Points, in no order, along strands that fork and pass close to each other.
Points whose rows are less than 77.7 apart are linked; no others are. Some points are linked to none.
mas: -3; 10; 10; -27; 2; 10; 9; 17; -22; -7; 8; 8; 16; 14; 1; 12; -8; 6; -7; -3; 18; 1; 9; 1; 0; 2; 20; -11; -9; 6; -1; -16; -27; -21; 6; -2; 21; 19; -12
Boma: 6; 0; -17; 0; -37; 35; -6; 3; -3; -18; 0; 5; 8; -1; 4; 10; -5; -13; 1; -12; 7; 1; 10; 14; 14; -23; 4; -16; 0; -14; 15; -1; 0; 13; 1; 4; 11; 3; -13
fuf: -7; -11; 21; -19; 11; 20; 4; -4; -14; -18; 2; -19; 15; 4; 10; 11; 3; 11; 8; 7; 3; -7; 7; -18; -29; -7; 5; -24; -4; 6; -18; -27; -14; -25; 21; -17; -9; -2; 14
bozib: 0; 23; 27; -7; 1; -15; 5; 17; -14; 8; -2; 2; 1; 3; -25; -9; 5; 1; -7; 2; 8; -25; 8; -18; 14; 3; 1; 16; 1; 0; -5; -8; -2; -6; 11; -1; -3; 8; -6
Movi: -1; -31; 7; 17; 3; -20; 3; 2; 29; -24; 11; -22; 14; 4; -20; -20; 15; 3; -14; 16; 11; -6; -5; -31; -25; -4; -19; 10; 3; -12; -11; 9; 14; -35; 9; 11; -14; -7; 4
tob: 2; 1; -40; 1; 1; -8; -1; -26; 1; 2; 15; 2; -15; 11; 23; 9; -1; 12; 11; -5; -7; 21; -9; 0; 7; 23; 17; -6; -2; -16; 16; 26; -4; 6; 4; 1; 11; -6; 19
pelil: -16; 14; -1; -32; -13; 30; 13; 2; -20; 3; -4; 3; 4; 25; 22; 17; -14; -6; -1; 22; -5; -11; -6; 5; -18; -12; -10; -20; 1; -3; -19; -3; -20; 8; -8; 2; 14; -19; 18
Punil: 5; -16; 14; -2; -2; -12; -14; -13; -16; -15; 8; 5; 7; -6; 9; -3; 18; 24; -5; -5; 25; 15; -2; -19; -11; 20; 20; 5; -9; 3; -5; 3; 18; -3; 11; 9; -16; -7; -28
gim: -7; 21; -17; 20; 16; -24; 2; 1; 12; 49; -12; 3; -7; 0; 5; -4; 9; 18; -8; -30; 0; 12; 4; 7; 42; 5; -20; 16; -2; -15; 18; 8; -3; 6; -17; -10; -10; 7; 21
Buk: -9; -9; 15; 32; 6; 18; 5; 19; 21; -23; -3; -24; 0; -10; -6; 7; 6; -4; 4; 4; -4; 17; -5; 17; -14; -11; -1; -2; -25; 12; 17; -15; 10; -9; -16; -6; -20; 14; -1
miz: -2; -16; 1; 17; 7; 12; 12; -11; 21; 1; 3; -3; 9; 12; -4; 12; -23; -8; 9; 5; 1; 29; -11; 41; -3; 5; 6; -3; -10; 20; 10; 11; -8; 5; -31; -10; 7; 8; 12
Nanep: 3; -6; -12; 18; 8; -44; -10; -13; 6; 26; -3; 19; -23; 0; 8; -14; 2; 23; -8; -23; 14; 21; 0; 4; 35; 12; 3; 27; 13; -18; 8; 19; -4; 4; -4; 9; -12; 6; 15
Mev: -4; 21; -21; 10; -19; 10; 17; -36; 17; 14; 1; 23; 11; 7; 6; 2; -5; -4; 6; -11; 11; 23; -6; 54; 17; 7; -13; -3; -18; 1; 5; 14; -6; 15; 2; -20; 16; -13; 14
dum: -1; -4; 9; 9; 11; -17; -5; 23; 20; -2; -7; -4; -2; 3; 3; 12; -5; 3; -5; 28; -25; 7; -4; -2; -14; 0; 2; 16; 2; 13; -3; -10; 20; -10; -7; -7; 5; 12; -1
Sif: 5; 1; 33; 8; 7; 17; -10; -12; -3; 4; 0; 4; 20; -9; -5; -17; -5; -4; -7; -15; -14; -7; 4; 11; 25; -2; 10; 8; -9; 7; 27; -1; -8; 12; 11; -10; -17; 4; 0
gava: -10; -8; 4; 16; 2; -24; 8; 22; 4; 6; 7; -6; 15; 10; 13; 0; 11; 11; -15; 14; -5; 2; -14; -17; -5; 8; 12; 11; 15; 9; 5; 13; 21; -9; -5; 12; -7; 6; 10
roge: 8; -5; 25; -9; 1; 14; -6; 1; -23; -5; -13; -5; 7; -15; -3; -8; -14; -18; -13; 7; -11; -20; 8; -12; -16; -42; 4; -18; 2; 5; -16; -20; -6; 4; 28; -7; -25; -5; 6
Dif: 5; -9; -6; -7; 5; 1; 11; 4; 11; -1; 9; 25; -3; -3; 14; 7; -5; -11; 13; -22; -8; -1; 2; 18; 23; -2; 24; -13; 2; 20; -3; -6; 9; 21; -12; 7; 19; 12; 11
fis: -5; -15; 33; 18; 14; 26; 6; -1; 7; -11; -11; -23; 16; -11; 1; -2; 14; 0; 10; -20; -9; 4; -8; 13; 11; 2; 8; 3; -1; 3; 10; -15; 6; 16; -11; 6; -25; 3; 1
samu: 0; 8; -4; -8; -27; 0; -31; -4; -5; 0; -4; 3; -10; -8; -14; -15; 11; 26; -8; 29; 1; -1; 0; -26; 6; 10; 0; -7; 1; -14; 10; 11; 17; -1; -2; 3; 9; 0; -28
Vib: 8; -28; 0; -11; 24; 5; -2; 27; 27; -17; 5; 1; 0; 7; -31; 1; -33; -13; 3; 7; 16; 9; 1; 12; -17; -1; 7; -2; 0; 9; -10; 1; -26; -28; -17; -7; 7; 16; -15
kize: -6; 17; -13; 5; 6; -39; 11; -3; 5; 25; -5; 10; -10; 4; -18; 0; -2; 3; -8; 22; 3; -22; 1; -3; 14; 10; -25; 20; 23; -8; -10; 1; -1; 1; -11; 7; 20; 2; -12
nofud: 5; 8; -8; 5; 3; -1; 1; -21; -23; -6; -10; 14; -10; 4; 28; 9; 24; 23; 0; -5; 3; 6; -28; -9; 3; 11; 4; 1; 6; -19; -15; -4; 27; 30; 7; 16; -34; -18; 10
mepag: 9; -15; 22; -12; 2; -15; -4; 21; -9; -10; 9; 6; 20; -8; -19; -20; -4; -3; 9; -26; 11; -1; 13; -13; 5; 13; 25; -11; 14; 19; 11; -14; -1; -27; 11; -11; 6; 21; -10
dukir: 1; -11; -3; 6; 1; -2; -10; 16; 22; 10; -5; -29; 4; 3; -30; -22; 10; -4; 7; 20; -7; -18; 16; -34; 2; 0; -11; 15; 16; -5; 1; 11; 8; -23; 3; -7; 15; -8; 5
nubi: 9; 17; -3; -5; 5; -10; 3; -2; 2; 16; 17; 20; -3; 2; 4; -2; -12; -19; -6; -39; -20; -6; 13; 25; 17; 2; 18; -4; -8; 31; 5; -1; 1; 10; 8; -1; 20; 19; 0
Vog: 8; -23; -11; -1; 4; -6; 4; 18; 5; -15; 11; 5; 8; -24; -2; 4; 20; -9; 7; -11; 43; -18; 18; -3; -6; -12; 6; -12; 17; 8; -9; -30; 13; -24; 5; -3; 1; 13; -14
Rubu: -7; -18; -10; -5; -13; 23; -5; 5; -6; -21; 10; -39; -16; -12; -9; 8; 19; -8; 7; 5; 31; 3; -1; -23; -25; -3; -15; -11; 3; -12; -8; 3; 6; -11; -12; 13; -4; -19; -16
Tovo: -10; -27; 12; 4; -19; -33; -14; 9; -7; 2; -12; -4; 7; -3; -17; -2; 13; 21; -4; 8; 27; 14; 1; -41; -17; 28; 8; -9; 19; 1; -3; -15; 33; -52; 9; -13; 1; 4; -22
piroz: 3; 0; -19; 0; 12; 5; -1; 17; 1; 10; 12; -11; 12; -12; -11; 7; 15; -20; 4; -25; 21; -18; 28; 9; 10; -12; -8; 21; 18; 0; 3; 4; -3; 7; -3; 3; 14; -6; -24
ser: -4; 6; -15; -7; -21; -10; -17; 5; -8; -14; -7; -7; -20; -14; -12; 4; 3; 16; -12; 33; -7; -9; -5; -30; -5; 13; -5; -10; 21; -15; -15; -17; 26; -12; 0; 3; 15; 5; -33
rof: 9; 6; 13; -30; 2; -1; -4; 6; -13; 1; 0; 20; 16; 27; 10; -13; -30; 9; -18; 5; 5; -17; 10; 11; -8; -2; 3; -1; -6; -5; -22; -3; -28; -8; -1; 10; 27; 12; -3
muf: 3; -18; -21; -1; -12; 2; -2; -7; -11; -19; 12; -11; -14; -16; -4; 5; 11; -1; -4; 33; 13; -1; -14; -26; -16; 7; 1; -13; 22; -14; -20; -5; 31; -10; -13; 17; 2; -13; -31
gimit: -12; -5; 18; -20; -6; 31; 3; 0; -21; -21; 18; -15; -5; -27; -1; -1; -1; -1; 20; -16; 9; -20; 3; -23; -18; 1; 10; -24; -13; 4; -6; -28; -7; -17; 20; -16; -11; -1; 3
Vimal: 15; 6; -19; 4; 1; -11; 15; -40; 9; 11; -8; 35; -17; 16; 13; 2; -12; 6; 9; -13; -11; 21; 3; 38; 23; 5; 3; -11; -2; -10; -6; 14; -14; 21; 7; -12; 7; 7; 19
bav: 11; -32; 20; 4; -9; -4; -17; -6; 22; -32; 4; -19; -1; -12; -2; -8; 23; 21; -1; 18; 32; 1; 3; -27; -22; 3; -11; -13; -4; -6; -13; -6; 6; -38; 16; 6; -2; -12; -7
boda: 9; 1; 20; 0; -1; 11; -18; -25; -21; 0; 14; 4; 4; -14; 7; -18; -7; -11; -13; -24; -12; -14; 5; -4; 5; -15; 8; 4; -16; 6; 2; 8; -9; 17; 32; 2; -5; 2; 1
fubu: -12; 2; 6; 3; 8; -18; 23; -10; -13; 0; -4; 23; -12; 1; 24; 12; 14; 8; -4; -9; -1; 4; -33; -14; -13; 25; 8; 12; -8; 3; -15; 4; 27; 11; 8; 23; -29; -15; 18
Ses: 1; 2; -1; -19; 14; -16; 16; -7; 4; 1; 9; 21; 0; 11; 19; 10; 9; -8; 14; 14; -10; -24; 0; -15; -10; -3; -1; -8; -2; 12; -17; -11; 8; 16; -8; 17; 6; -5; 20
tuvaf: -9; 14; 15; -22; -13; 34; 10; 0; -37; -12; 11; -13; -8; -9; 6; 2; 10; 3; 17; -6; -3; -14; 6; -12; 0; -6; 15; -26; -13; 9; -13; -12; -6; 13; 14; -1; -3; -20; 1
fom: 20; -14; 4; 0; 2; -11; -11; 14; 16; -21; -2; 2; -2; 7; -31; -7; -18; -3; -5; 12; 14; 9; -5; -8; -10; 0; 0; 9; 4; -9; -2; 23; -20; -6; -11; 5; 2; 9; -16
mutip: -6; 4; 3; 0; 8; 22; 19; 5; -8; 1; 0; -14; 4; -13; -16; -9; 3; -8; 12; -5; -11; -26; 11; -9; 2; -11; -11; 16; 5; -8; -13; -5; -1; 20; 10; 2; -13; -23; 0
nedug: 5; 10; -4; 2; -19; 27; -14; -26; 0; 9; 5; 7; 14; -2; -7; -14; -8; -14; 0; -16; 0; 15; -6; 38; 19; 14; -6; 0; -11; 11; 24; 21; -15; 8; 2; -24; 15; -6; -1
nupov: 28; 7; -3; 2; 0; -36; -24; -29; -9; 17; 0; 10; -10; 2; 5; -21; 2; 16; 2; -13; 13; 20; 5; -16; 17; 15; 8; 11; 17; -3; 6; 24; -11; 6; 5; 13; 11; 1; -2
pefe: 7; -17; 7; 8; 8; -12; -1; -9; -12; -16; -1; 4; -3; 6; 23; 9; 12; 22; 4; -2; -2; 28; -21; 1; -12; 30; 13; 14; -4; 3; 19; 9; 2; 5; -12; 12; -10; -15; -7
dun: -10; 13; 21; -10; 23; 18; 2; 26; -8; 10; -22; -18; 6; 12; -1; 13; -15; -5; -15; 16; -26; 7; 2; -3; -19; -7; 8; -2; -7; 9; -4; -21; -14; -24; 14; -30; -15; 7; 2
bov: -6; 16; -30; 17; -3; 2; 14; -5; 17; 23; 5; -7; 2; 7; 26; 19; 19; -4; -2; -8; -15; -6; -9; 21; 15; -28; -7; -13; -3; -4; 12; 17; 11; 29; 2; -5; 1; -13; 31
Mov: 12; 18; -7; -22; -1; -3; 18; 21; -9; 21; 15; 13; 6; 11; -1; -2; -24; -29; -9; -36; -21; -24; 14; 26; 10; -18; 3; -16; 4; 16; -1; -13; -17; 2; 12; -1; 16; 4; -11
Vos: -10; 24; -15; -27; -3; -9; -1; 0; -2; 1; 0; 38; -9; 22; -3; -4; -29; 1; -2; 17; 0; -3; -1; 22; -2; 7; 3; -1; -12; -5; -12; 4; -14; 3; -5; 8; 20; 13; -1
budiz: 6; -7; -2; -6; 15; 19; -2; 18; 2; -19; 15; -18; 3; -19; 4; 6; 17; -15; 17; -30; 28; -2; 21; 13; 2; -3; 0; -5; 4; 10; 0; -10; -8; -6; -5; -3; 16; -4; -16
neda: 10; -1; 15; 16; 23; 8; 8; -23; -9; 19; -5; 9; 6; 1; 6; 7; 4; -7; 3; -18; -25; 9; 2; 25; 15; 6; 5; 3; -2; 24; 15; 1; -4; 26; 7; -21; -12; 1; 10
vom: 1; -1; -8; -6; -26; 16; 6; -20; -1; -10; 9; 8; 10; 6; -16; -15; -12; 5; 6; 16; 11; -8; 10; 8; -13; -18; -7; 1; -18; -9; -2; 26; -22; 12; 0; 10; 3; -11; -4
nasak: -10; 19; -11; -16; -11; -12; 6; 11; -16; 26; -6; 18; 14; 9; -28; -4; -30; -11; -16; 7; -8; -21; 21; 10; -1; -25; -28; 7; 8; 4; -17; 1; -19; -2; 7; -13; 8; 4; -11
rikir: 16; 25; -1; 13; -14; -4; -6; -18; -2; -7; -2; 16; -10; -4; 4; -16; -3; 30; -7; -2; 7; 9; -1; 14; 27; 12; -6; 16; -7; -37; 13; 17; -4; 23; 2; -3; -13; 4; 11
nefa: 4; -11; -6; 15; 16; -16; -22; 4; 24; -5; 7; 17; -17; -13; 12; -7; -13; -3; -7; -15; 1; 22; -16; 3; 2; 10; 16; 19; -21; 17; 11; 25; -4; -2; -3; 11; 1; 18; -5
neme: -3; 8; -36; 1; -5; 8; 3; 2; 12; 15; 13; -11; 0; 19; 25; 4; 5; -7; 7; -8; -10; 5; -7; 2; 26; -7; 11; 6; 1; -6; 24; 27; 4; 7; -4; -1; 17; 0; 35
lete: 11; 14; 28; -17; -3; 18; -13; -3; -26; -3; 6; 5; -2; -4; 12; -18; -14; -20; -13; -11; -23; -14; 13; 9; -17; -14; -2; -16; -4; 18; -8; -18; -13; 8; 33; -4; -5; 1; -5
Vezek: 8; 12; -30; -8; -6; -27; -16; -21; -10; 7; 9; 20; -17; 3; 31; 8; -10; -1; 2; 1; -18; 14; -22; -13; -1; 17; 23; 1; -2; -12; -3; 10; 5; 2; 18; 2; 2; 11; 19
nez: 7; 24; 3; 9; -19; 10; 8; -3; -21; 26; -25; -9; 24; 4; -17; -5; -15; -5; -4; 19; -29; 9; -13; 18; 3; -21; -2; -5; 17; 4; 13; 6; -3; 12; 8; -31; -22; -15; 8
Kopap: -1; -11; 10; 8; 15; 0; 11; -1; 3; -11; 3; -7; 7; 21; 14; 17; -9; 13; 7; 2; 2; 30; -22; 6; -3; 26; 15; 1; -8; 19; 24; 18; -16; -16; -18; 5; 2; 3; 5
giz: -15; 16; -43; 5; 13; 5; -5; 0; -6; 2; 2; 1; -3; -3; 16; 20; 26; 5; 7; -20; 0; 6; -14; 1; 16; 11; -14; 10; 9; -24; 3; 1; 14; 17; -8; 15; -7; -6; -13
Pov: -10; -17; -2; 5; -8; 23; 4; 6; 28; -13; -3; -12; 0; 6; -12; -9; -19; -18; 18; 1; 16; 15; -2; 13; -11; 5; -5; -1; -18; -1; 17; 20; -16; 0; -31; 7; 12; 2; 9
dus: -7; -5; 2; -19; 13; -14; 25; 7; 10; 5; 1; 35; -16; 23; 21; 31; 4; -3; -3; -6; -11; -11; -12; 11; 4; -3; 5; -11; -9; 15; -15; -9; 3; 7; -11; 20; 21; 9; 8
Vika: 8; 2; -5; 2; 18; -14; 21; -31; 1; 13; 1; 37; -18; 2; 14; 7; -5; 9; 9; -19; -35; 18; -2; 20; 11; 16; 2; 2; -4; 8; 3; -10; -9; 31; -1; -6; -21; -8; 24
vukeg: 15; 7; -3; -11; -32; 6; 6; -11; -24; 1; 5; 16; 15; 8; -30; -13; -30; 2; -3; 6; -2; -18; 18; 10; -1; -22; -8; 0; 6; -10; -13; 15; -18; 6; 12; 3; 8; -8; -24
gule: 3; -18; 11; 2; -5; -24; -1; 18; 1; 2; 1; -9; 16; -10; -10; -1; 15; 3; -2; -1; 34; -6; 11; -25; 2; 17; 13; -5; 17; 12; -5; -24; 16; -39; 7; -12; 6; 19; -5
Fef: -7; 23; -16; -31; -3; 20; 9; -11; -19; 12; -6; 23; -3; 26; 7; -2; -42; -7; -10; 15; -13; -3; -5; 20; -6; -2; -12; -8; 4; -3; -29; -2; -28; 19; 0; -9; 8; -8; 13
Zedo: -1; 26; -15; 3; 1; -24; 20; -3; 2; 10; -13; 7; -15; 6; 1; 17; -2; 5; -9; 28; -22; -12; -5; 17; 9; -7; -25; 9; 8; -5; -9; -9; 9; 14; -16; -1; -1; -12; 9
mafa: -13; -16; 6; 18; -6; 24; 19; 18; 11; -11; -3; -29; 13; -9; -4; 20; 9; -8; 4; 5; 8; 10; 14; 4; -22; -30; -13; -10; -11; 8; 7; -26; -12; -20; 0; -20; -10; 4; 0
mobuv: 6; -17; 6; 6; -22; -2; -17; 20; 16; -2; -12; -23; 0; -3; -41; -15; 12; 3; 1; 7; 7; -12; 25; -27; 1; -13; -16; -4; 5; -9; 0; 5; -12; -36; 12; -26; 21; 0; -12
depot: 8; -7; -2; 2; -9; 5; -3; -36; 13; -5; 5; 6; -6; -3; 1; -26; 0; 14; 10; 7; 17; 4; 5; 13; 7; 9; -4; 7; -10; -22; 4; 27; -6; 26; -13; 15; -6; -9; 7
fedog: -3; -4; 4; 8; 5; 0; 11; -13; 18; -13; 1; -3; -7; -1; -3; -10; 10; 21; 8; 23; 1; -6; -5; 5; 2; 14; -11; 8; 2; -13; 2; 3; 16; 12; -24; 26; 1; -12; 0
pifos: 7; 9; -25; 9; -6; -8; 18; -16; 7; -1; -11; 13; -16; 3; 11; 9; -2; 10; 4; 22; -13; 3; -6; 16; 16; -10; -17; -6; 8; -29; -11; 2; 4; 37; -9; 7; -20; -11; 21
konur: -15; 6; -2; -25; -4; 14; 8; -9; 5; -4; 4; -3; 0; 11; 24; 10; 6; -2; 14; 36; -3; -11; 6; -4; -18; 6; -3; -15; -5; 14; -19; -5; -9; 2; -11; 9; 22; -2; 2
Zave: -9; -13; 5; 3; -2; 0; 21; 14; 26; -10; -8; -13; 2; -6; -3; 5; 24; 7; 6; 15; 10; -21; 7; 3; 6; -12; -12; -3; 12; -1; -13; -22; 21; 5; -27; 10; 12; -4; -5
Vit: 1; 24; 4; 3; -6; 28; 4; 10; -2; 13; -29; -6; 8; -7; 0; 4; -15; -19; -4; 11; -14; 5; -5; 33; -3; -25; -8; -5; -13; 4; 8; -6; -5; 17; 17; -31; -20; -10; 2
ket: -7; -9; 7; -6; 0; -22; 26; -1; 2; -6; -7; 29; -12; 13; 40; 31; 11; 8; 7; -19; -18; 3; -30; 1; -8; 15; 21; -3; -1; 7; -4; -9; 15; 25; -3; 17; -5; -11; 24
nuzad: 5; 12; 2; 20; -6; -9; 16; 4; -9; 24; -28; -6; 9; 9; -21; 8; -1; 15; 6; 20; -25; -4; 4; 9; 10; -10; -12; 3; 18; -5; 6; -11; 22; 11; -15; -12; -19; -13; -3
Sova: -11; 11; 3; -1; 2; -25; -4; 13; -4; 24; -10; -10; -7; -11; -22; -7; 23; 0; -16; 10; 20; -24; 7; -28; 11; 9; -19; 18; 32; -13; -12; -4; 15; -8; -3; 16; 9; -1; -9
duzo: 1; 5; 11; -25; 5; -12; -11; 4; -21; -18; 10; 3; 4; -2; 9; 7; 11; 7; -11; -8; 25; 7; -6; -16; -10; 19; 17; -3; -12; 9; -5; -13; -9; -25; 9; 7; 6; 7; -25
zun: -15; -2; 10; -1; -5; 4; -8; -9; 4; -19; -5; -12; -23; -7; 20; 7; 9; -19; 0; 10; 3; 7; -16; -12; -18; -9; -5; -5; -16; -12; -12; 6; 11; 8; -4; 26; -5; 1; 8
denu: -6; -32; -1; 18; 14; -30; -2; 1; 11; 5; 9; -4; 18; 7; 4; 4; 2; 5; -20; 29; 4; -1; -13; -20; -30; -13; -2; 6; 15; -3; -8; 15; 14; -23; 9; 20; -7; 8; 1
reb: 8; -13; 5; 28; 30; -10; -15; 13; 19; 13; 5; -6; -14; -23; 5; -6; -8; -1; -2; -21; -12; 11; -10; 14; 8; -3; 6; 27; -7; 18; -5; 1; 19; 10; -14; 9; -14; 12; -7
zigup: 4; 5; -2; -13; -6; 4; -14; -9; -22; -1; 10; 8; 4; 14; 13; -8; -18; 2; 4; 18; -26; 8; -26; -21; -4; 21; 20; -4; 0; -5; 10; 9; 2; -2; 7; 0; -12; 9; 21
dira: -16; -13; 13; 0; -10; -1; -6; -9; 15; -35; -4; -27; -17; -11; -1; 5; 23; 12; -5; 21; 19; 4; -2; -13; -33; -6; -17; -13; -19; -8; -10; -7; 9; -20; -7; 13; 11; 5; -8
Zite: -11; 8; 12; 16; -18; -4; -8; 17; 4; 17; -6; -22; 21; 9; -27; -13; -1; 12; -7; -8; -1; 19; 1; -16; 9; 5; 4; 2; -4; 11; 43; 16; -5; -21; -8; -18; -1; 8; 10
papu: -8; 4; -28; 1; 22; 10; -2; 3; -7; 10; 15; -14; 1; -20; -4; 1; 10; -17; 4; -22; 3; -16; 4; -9; 11; 5; -6; 22; 1; -13; 5; 7; 3; 13; 1; 4; -14; -12; -5
zivo: -6; 23; -37; 10; 11; -12; 10; 0; 8; 17; -9; 11; -4; 4; 18; 16; 7; 21; 0; -31; -10; 6; -4; 20; 34; 5; -1; 12; 15; -26; 8; -2; 4; 16; -6; 1; -17; -6; 15
fur: 5; 8; 8; -13; 16; 12; 1; 6; 9; 16; 3; -12; 2; -14; -6; -12; 34; 6; 8; 8; -7; -31; 26; -21; -2; 1; -5; 0; -2; 4; -8; -7; 14; 2; 8; 1; -5; -25; -7
Vir: 4; 10; -22; 7; -23; 22; -24; -5; -1; -3; -5; 22; 8; -3; -8; -3; -13; -7; 3; -24; 7; 11; 1; 25; 26; -1; 10; -2; -13; -12; 30; 22; -11; 13; 1; -8; 9; 14; -18
kab: -9; -22; 10; -10; -1; 31; 6; -3; 8; -14; 7; -14; -1; 0; -21; -7; -34; -26; 9; -5; 12; 1; 6; 9; -27; -2; -11; -5; -13; 13; -7; -1; -32; -16; -21; -19; 10; 3; -1
leniz: 6; -24; 16; 19; 19; -7; 3; 17; 26; -15; -8; -2; -15; -13; 3; 12; -2; -11; 2; 0; 4; 12; 3; 17; -9; -4; 2; 20; -19; 27; -5; -23; 14; -1; -14; 6; 3; 18; -13
Kabik: -14; 4; -10; 4; -2; 15; 16; 5; 17; 1; -11; -10; -4; 0; 13; 17; 33; -12; 12; -1; -13; -8; 0; 10; 9; -25; -15; -12; -1; -3; 1; -5; 23; 29; -13; 10; -1; -12; 11
raba: 5; -6; -11; 15; 6; -16; -13; 23; 21; -8; 13; -6; -11; -14; -8; -13; -6; -12; -18; 8; 8; 11; -15; -3; -6; 3; -5; 22; -7; -5; 16; 30; 0; -11; -7; 10; 5; 7; -3
Pelas: 18; 11; 10; 2; 6; -17; -28; -8; -23; 18; 9; 3; -8; -4; 1; -17; -2; -15; -14; -24; 1; 4; 8; -19; 4; -1; 8; 3; 10; 15; 5; 2; 2; 1; 18; 13; 8; 15; -5
fozek: -10; -11; 20; -6; 23; -4; -13; 6; -20; 11; 1; -3; 16; 3; 2; 1; -8; 10; -3; 5; -13; 3; 6; -21; -21; -2; 16; -7; 3; 13; -6; -38; -13; -40; 18; -30; -12; 20; 3
nilif: -11; 17; 24; -8; -6; -7; -9; 11; -22; 30; -11; -4; 10; 9; -27; -8; -25; -6; 1; -1; -3; -9; 32; -9; 4; -10; -10; 2; 3; 8; 3; -5; -21; -14; 7; -16; 11; 7; -5
kivak: 5; 18; -15; 13; -1; 4; -8; 9; 8; -10; -2; -6; -29; 1; 22; 26; 8; -18; -12; 9; 3; 3; -19; 12; 7; -11; -8; 16; -4; -19; 0; 14; 6; 15; -1; 24; 8; 3; 10
teze: 4; -8; 9; -5; -8; 35; -11; -18; -12; -22; 12; 2; 19; -10; -17; -17; 11; 16; 15; -19; 6; -1; -1; -9; 15; 26; 9; -10; 3; -4; 23; 0; 1; 11; -6; 4; -16; -13; -14
Pizul: -5; 10; 17; 1; 9; 21; 1; 1; -6; -11; -22; -5; 1; 8; 12; -2; -20; -18; -2; 18; -26; 9; -15; 12; -16; -12; 10; -11; -14; 6; 1; -5; 1; 3; 6; -14; -13; 3; 11
nad: 4; -5; 1; 5; 11; -33; -20; 8; 4; 22; -4; -15; -13; -7; -19; -24; 12; -12; 4; -2; 14; -7; 17; -25; 4; 14; -13; 10; 22; 3; 4; 9; 17; -15; -3; 6; 17; -5; -16
zete: 4; -21; 4; 17; -16; 25; -8; 23; 5; -25; -9; -33; 5; -10; -18; 3; 11; 3; 9; -3; 4; -1; 16; -23; -17; -12; -13; -9; 10; -8; -3; -16; -9; -32; 17; -29; -12; -2; -1

A fork is a point with three links, a tip a point with one. Leave the first point through the second and follow the links. Name the first fork or tip that comes.
Punil; duzo => dus
pefe; Kopap => leniz
tuvaf; gimit => Zedo

Follow the links from the first point to the second, and from the first to the third. Name the last point that the two ways share.
reb; nedug; Vezek => Buk
tuvaf; papu; nilif => Sova
Movi; nedug; tob => Buk
rikir; kab; Movi => leniz
gava; Punil; neme => leniz
Pov; gimit; depot => Sova
bav; piroz; Boma => Sif
vom; fur; mepag => papu
fedog; Vir; mutip => Sif
papu; Sova; roge => boda
